A landscape with many valleys, sampled at points; each row gives a point and its height.
A ball rolls from a point to the lowest of its 2 nearest points, and stops where none of them is lower. Distance is the straight distance between rows; heights are no part of it.
(1050): [117 165 160 168  63 146 109 197  99 208  87 119 112  77 132 128  88 116
 141 158 142]  height 746
(147): [113 153 102 134  96 121 109 114  83 165 121 136 102  61 109 128 115 151
 108 130 122]  height 365
(594): [135 106  35 124 144 225 157 110 192  90 126 129 121 156 121 132 104 128
 125 139 159]  height 289
(963): [147 173 113 119 102 175 151 143  95 158  92 186 110 107 112 225 113 139
 104  86 155]  height 527
(195): [142 136  88 110 186 183 154  85 159  79 158 157 127 187 118 142 131 127
 131  91 157]  height 154
(631): [144 167  91 118 108 124 132 118 123 142 121 160 113  87 108 194 106 131
 103  96 117]  height 186
(1067): [125 198 174 124 143 125 139 135  90 162 128 168 131 133 158 145 152 100
 130  87 140]  height 230
(699): [155  91 101  93 136 164 189 117 135  85 135 151 141 188 128 178 130 134
 107  64 149]  height 697
(1101): [127 159 195 134  91 131 126 151  86 206 104 142 111 106 131 133 122  99
 148 139 140]  height 218
(379): [136 118  51 135 128 193 158 101 187 106 150 108 137 147 128  92  91 109
 136 152 151]  height 323
(492): [130 118  46  97 149 200 101 102 171  74 144 123 127 174 126 110 169 139
 165 161 168]  height 241
(346): [107  73 169 135 119  87 107 127 116 144 129  97 137 106 131 115 115 136
 108 148  93]  height 602
(241): [130  59 206 118 156  99 134 146  82 133 116 102  91 124 141 138 118 129
 115 134 100]  height 141
(417): [132  23 156 125 159  90 111 129 135  76 121  68 126 137 128 113 101 118
 139 160 106]  height 546
(36): [131 178 179 160 139 134 133 159  31 170 105 173  76 116 151  99 167 138
 131 132 127]  height 562
(1059): [140 106 125  81 139  83  66 111 171  99 127 112 135 136 117 102 175 152
 158 143 131]  height 693
(872): [145  83 172 132 149  98 140 137 124 133 125  80 114 149 123 111  83  83
 126 145 102]  height 404
(62): [151 100  99  88 119 155 165  91 159  81 147 157 147 161 115 168 142 146
 106  92 147]  height 684
(330): [100 122 154 107 130  95 118 120 131 113 166 117 145 125 125 123 145 130
 118 148 116]  height 357
(558): [128 157 182 163 136 160 111 181  28 197  85 150  68 107 142 101 144 130
 129 142 140]  height 516
(762): [127 126 113 191  82  80 119 134 145 168 111 113 134  85 122 113 104 135
 101 155  69]  height 775
(1174): [128  82 144 111 126  69  70 108 154 113 137 105 129 119 109  93 159 157
 141 150 123]  height 627
(738): [ 99 116 153 120 142 103 139 128 134 133 157  76 148 152 150 111 115  99
 120 149 126]  height 256
(790): [137 153 175 127 168 110 156 105 100 135 153 125 123 164 151  84 141 103
 141 108 139]  height 311
(1163): [106 133 144 145 109 104 112 126 104 166 139 125 108  75 111 128 109 139
 109 126 111]  height 447
(1123): [137 181 107 163  58 121 136 165 140 188  97 139 147  79 128 145  86 110
 115 124  91]  height 857
(65): [124 130  91  99 185 162 123  89 155  79 157 149 131 175 126  81 170 145
 148 122 148]  height 158
(473): [109  95 160 123 111  93 100 135  89 162 127 106 103  84 116 124 116 146
 103 149 101]  height 526
(669): [153 143 115 108 118 142 165 110 136 120 115 163 133 122  98 194 107 122
 108  80 122]  height 263
(156): [129 185 108 117 109 170 143 141  79 174 102 180 101 107 123 193 142 158
  92 114 149]  height 544
(735): [116 179 149 151 135 179 111 155  41 185  99 150  72 101 113 105 126 138
 123 163 165]  height 497
(247): [127  91 145 124 179 122 129 111 124  97 165  86 121 146 130  69 112 101
 142 148 139]  height 424
(1030): [142  96 127 180 105  57 110 152 138 138 109  99 126  76 133 121 107 147
 108 166  74]  height 703
(69): [132 154 147 121 131 166 156 128 152 141 148 123 147 183 133  93  97  80
 148 107 154]  height 489
(656): [126 161 109 173  73 105 115 163 123 176 109 122 122  81 112 129  85 124
 106 155  80]  height 823
(891): [132 123 211 154 153 132 122 183  24 175  93 134  64 120 143 130 128 134
 131 128 113]  height 444
(844): [111 169 135 157  90 153 110 167  94 193  92 129 114  74 116 133  95 113
 113 158 136]  height 717
(1078): [124  90  62 137 142 149  75 116 208  73 120  90 176 130 136  89 139 143
 159 156 156]  height 244
(203): [107 104 165 143 129 127  96 156  48 165 116 120  74  92 125 119 120 147
 106 146 113]  height 609
(405): [142 198 161 116 117 144 175 157 102 132 105 195 129 128 150 186 153 128
 145  67 161]  height 487
(618): [116 135 153 122 145 101  95 154  52 142 125 137  85  97 140 123 154 155
 100 148 107]  height 669
(250): [144 157 119  93 152 143 159  94 121 104 149 161 143 155 121 139 140 107
 124  86 126]  height 174
(109): [140  91   5 151 121 205 120 117 206  76 120 126 136 130 108 128 132 156
 158 172 166]  height 301
(945): [117  79 115 107 150 129  61 122 182  76 121  90 170 134 131  78 154 142
 165 155 161]  height 312
(1052): [123 102  44 189 127 140 136 133 200  99 142  82 162 149 142  66 100 140
 146 180 117]  height 337
(515): [127  93 183 119 176  86 117 140  87 109 145 122 100 158 148  87 166 147
 121 141 100]  height 768
(685): [122 140 114  68 122 112 127 103 150  71 153 159 140 134 119 135 183 161
 137 119 137]  height 531
(806): [128 156 100 137 116 110 144 113 172 136 143 104 164 130 150 148  87 100
 113  97 124]  height 233
(394): [124  42 160 182 125  82 155 141 146 130 119  65 126 139 130 124  75 128
 134 157  91]  height 495
(759): [121  97  31 179 132 162 109 112 215  75 133  92 169 134 132  95 125 150
 154 164 138]  height 290
(703): [139 106  52 125 113 176 173 104 185  95 139 127 165 163 120 141  96 117
 126  95 137]  height 341
(63): [128 114 101 118 187 176  92 108 146  67 153 138 121 173 128  71 182 142
 171 152 153]  height 192
(1033): [114 141 203 138 118 112 133 141  77 177 124 126 111 111 132 120 131 101
 135 118 126]  height 78
(527): [139 158 190 151 155  88 153 147  68 149 124 169  83 127 150  93 165 132
 128 124 106]  height 629
(604): [116 155 166 121 138 108 139 123  98 161 152 135 117 137 146 110 151 117
 123 102 120]  height 226
(707): [148 174 103 146  71 117 167 141 174 165  99 141 159 106 135 171  95 102
 108 111 109]  height 880
(681): [130 120 148 118 188 132 144  99 109 102 166 121 124 170 146  74 153 101
 145 129 141]  height 371
(851): [131 141 150 139 116 127 147 130 157 156 132 107 159 152 122  95  96  74
 138 119 132]  height 455
(194): [140  49 187 109 156  85  85 127  97 115 114 105  91 119 132 135 144 168
 124 129  98]  height 361
(927): [118 172 122 112 125 105 122 124 137 145 139 119 137 123 138 166 112 110
 104  95 128]  height 143
(311): [110  93  86 173 131 134 130 118 176 107 144  78 153 157 123  80 100 117
 146 170 112]  height 383
(659): [115 104  99 106 170 126 101 108 162  84 158  92 140 160 148  99 148 122
 135 156 146]  height 114
(929): [110  77 131 162 131 114 144 134 158 123 153  62 154 162 140  98  88  96
 132 162 119]  height 340
(668): [120 167 110 142 114 150  98 131  54 170 107 137  85  76 114 127 125 155
 113 149 149]  height 442
(409): [132 151 113  75 118 118 146 118 136 115 144 167 126 123 123 180 146 160
  84 111 139]  height 605
(8): [138 175 131 107 144 129 135 108  94 128 143 185 120 125 110 157 142 130
 120  83 106]  height 257
(993): [118 219 161 137 107 173 130 188  69 160  94 192 115 109 145 151 151 132
 150  98 160]  height 427
(590): [145 138  99  94 164 153 138  88 144  87 169 140 133 169 122 115 142 125
 136 100 136]  height 110
(937): [133  83 207 127 165  98 136 145 102 132 138 100 114 151 142 112 103  90
 121 135 117]  height 313
(708): [115 129 172 109 158  87  90 140  76 109 143 144  92 121 135 107 171 152
 104 138  92]  height 719
(487): [129 155 141 111 176  91 119 101 124  93 151 158 126 147 142 109 193 163
 138 109 121]  height 782
(120): [127  43 170 103 139  79  68 134 141 105 124  98 118 130 119 111 159 166
 147 152 115]  height 528
(617): [118 194 173 127 115 126 150 141 108 160 121 149 149 133 148 148 135  97
 163  77 160]  height 162
(1166): [144 120  86 105 110 112 131  84 182 110 139 128 150 139 125 146 134 130
 114 118 126]  height 452
(41): [129 108 108 129 103  83 100 108 179 127 123 109 154 103 126 113 134 136
 110 149 102]  height 596
(957): [127 116  55 129 117 126 135  80 194  84 148 103 174 146 119 136 126 123
 136 140 129]  height 401
(85): [145 102  29 111 143 221 122  98 181  65 132 126 125 161 118 127 140 143
 149 150 157]  height 265
(952): [139 223 156 147 125 163 160 173  73 155  94 203  94 112 155 162 156 153
 142  76 166]  height 454
(285): [129  46 143 114 172 114  89 124 140  77 133  80 125 157 126  91 121 124
 147 160 138]  height 488
(903): [125 182 161 101 107 143 177 144 127 139 139 158 154 166 133 160 128  99
 153  65 158]  height 227
(470): [149 101  84  74 120 130 100  99 204  67 109 143 167 135  97 149 159 157
 137 128 150]  height 635
(650): [106 131 121 114 150 138 134 117 151 116 163  98 151 163 151 117 124  97
 121 135 142]  height 187
(704): [121 207 153 122 107 161 127 165  77 173 102 174 111  92 128 156 122 106
 136 108 147]  height 392
(626): [112 116 174 167  90 108 127 171 101 178 112 103 126  88 112 130  75 106
 123 141  98]  height 771
(540): [143 178 132  92 124 146 164 124 109 133 125 190  97 108 133 194 156 157
  84 105 140]  height 570
(333): [124 100  57  99 159 147  89  92 193  78 143  96 158 141 139 114 147 147
 146 136 173]  height 188
(6): [114 118 147 163 113 150 108 161  46 194  93 112  92  79 113 124  97 124
 118 163 121]  height 670
(64): [112  59 155 147 129  91 106 124 153 118 133  82 158 112 120 100 109 138
 104 147 104]  height 655
(1098): [129  86 215 143 138 119 135 170  49 172  97 115  76 120 137 158 119 125
 132 135 105]  height 342
(482): [127 107  40 140 105 145 153 105 200  90 133 113 179 159 129 130 102 128
 128 110 110]  height 366
(924): [113 167  82 136  91 125 119 130 110 151 116 138 111  62 115 169 107 147
  95 123 123]  height 280
(320): [119  72 138 179 110  92 161 142 142 138 130  61 160 145 138  99  94 104
 137 147  97]  height 407
(850): [148 154 134 102 123 143 176 124 107 123 129 191 130 147  94 197 124 129
 126  73 123]  height 308
(485): [123  85 124 161 115  84 122 123 186 119 129  94 162 119 133  94 110 141
 106 162  93]  height 654
(625): [118 157 129 110 101 146 187 130 149 124 146 136 168 143 126 149 118 100
 134  89 144]  height 274
(1013): [155  90  87  83 119 132 141  92 186  70 125 147 151 153 107 181 151 170
 120  98 150]  height 666
(936): [130 130  96 101  95  95 112  91 161 136 128 138 137 104 112 150 144 130
 103 139  93]  height 522
(17): [138  57 154 183 108  65 135 161 124 138 107  85 120 101 127 142  86 140
 114 161  66]  height 603
(922): [143 107 101  76 134 126  95  96 170  72 128 151 166 153 111 131 187 156
 156 130 159]  height 595
(516): [123 142  82 168 129 106 145 117 189 117 142  88 159 145 135 128  88 103
 131 131 119]  height 309
(291): [135 175 167 137  90 125 127 145 121 197  99 138 129 116 125 140 120  78
 142 131 118]  height 307
(1107): [131 116 140  98 166  93  84  99 148  85 149 132 135 162 137  91 202 157
 159 137 138]  height 745
(1135): [110 139 133  84 118 102 116 112 118  99 158 136 144 110 145 119 165 138
 116 129 110]  height 439
(640): [131 155 153 160  78 110 147 131 155 190 120 123 149 116 116 130  92  84
 131 127 122]  height 387
(495): [148 182 152 118 108 175 158 169  93 147  94 200 112 119 118 207 126 148
 119  61 169]  height 511
(597): [125 100  81 117 173 179  88 103 152  79 148 111 118 160 138  77 174 122
 176 188 172]  height 229
(687): [113 196 139 119 124 132 133 130  73 148 129 176 105 100 116 149 130 133
 117 111 112]  height 330
(684): [123 174 145 125 166  92 140 121  84 103 151 176 108 126 147 118 181 147
 120 103 117]  height 813
(168): [124 108 176 178  96 135 117 175  63 202  78 109  93  82 106 137  80 105
 142 143 120]  height 718
(654): [136 132  92 124 103 171 189 124 177 108 142 129 170 154 128 151  86  97
 128  84 146]  height 314

Two balls start at each pair of points below. Name the first point that both come to, or write none.
(346) / (936) -> none
(109) / (379) -> (85)
(762) / (64) -> none

Call two points neighbours if one is among the 2 nearest of the other. Go from one point of each pair to the other, from neighbour to neighbour, staying as low as possible. Name the highest point that can't be avoided.
(617) / (927) -> (703)
(659) / (241) -> (872)
(1033) / (617) -> (1067)
(631) / (590) -> (850)

Where does a ball stop that starts at each point below?
(485) -> (617)
(1123) -> (929)
(62) -> (659)
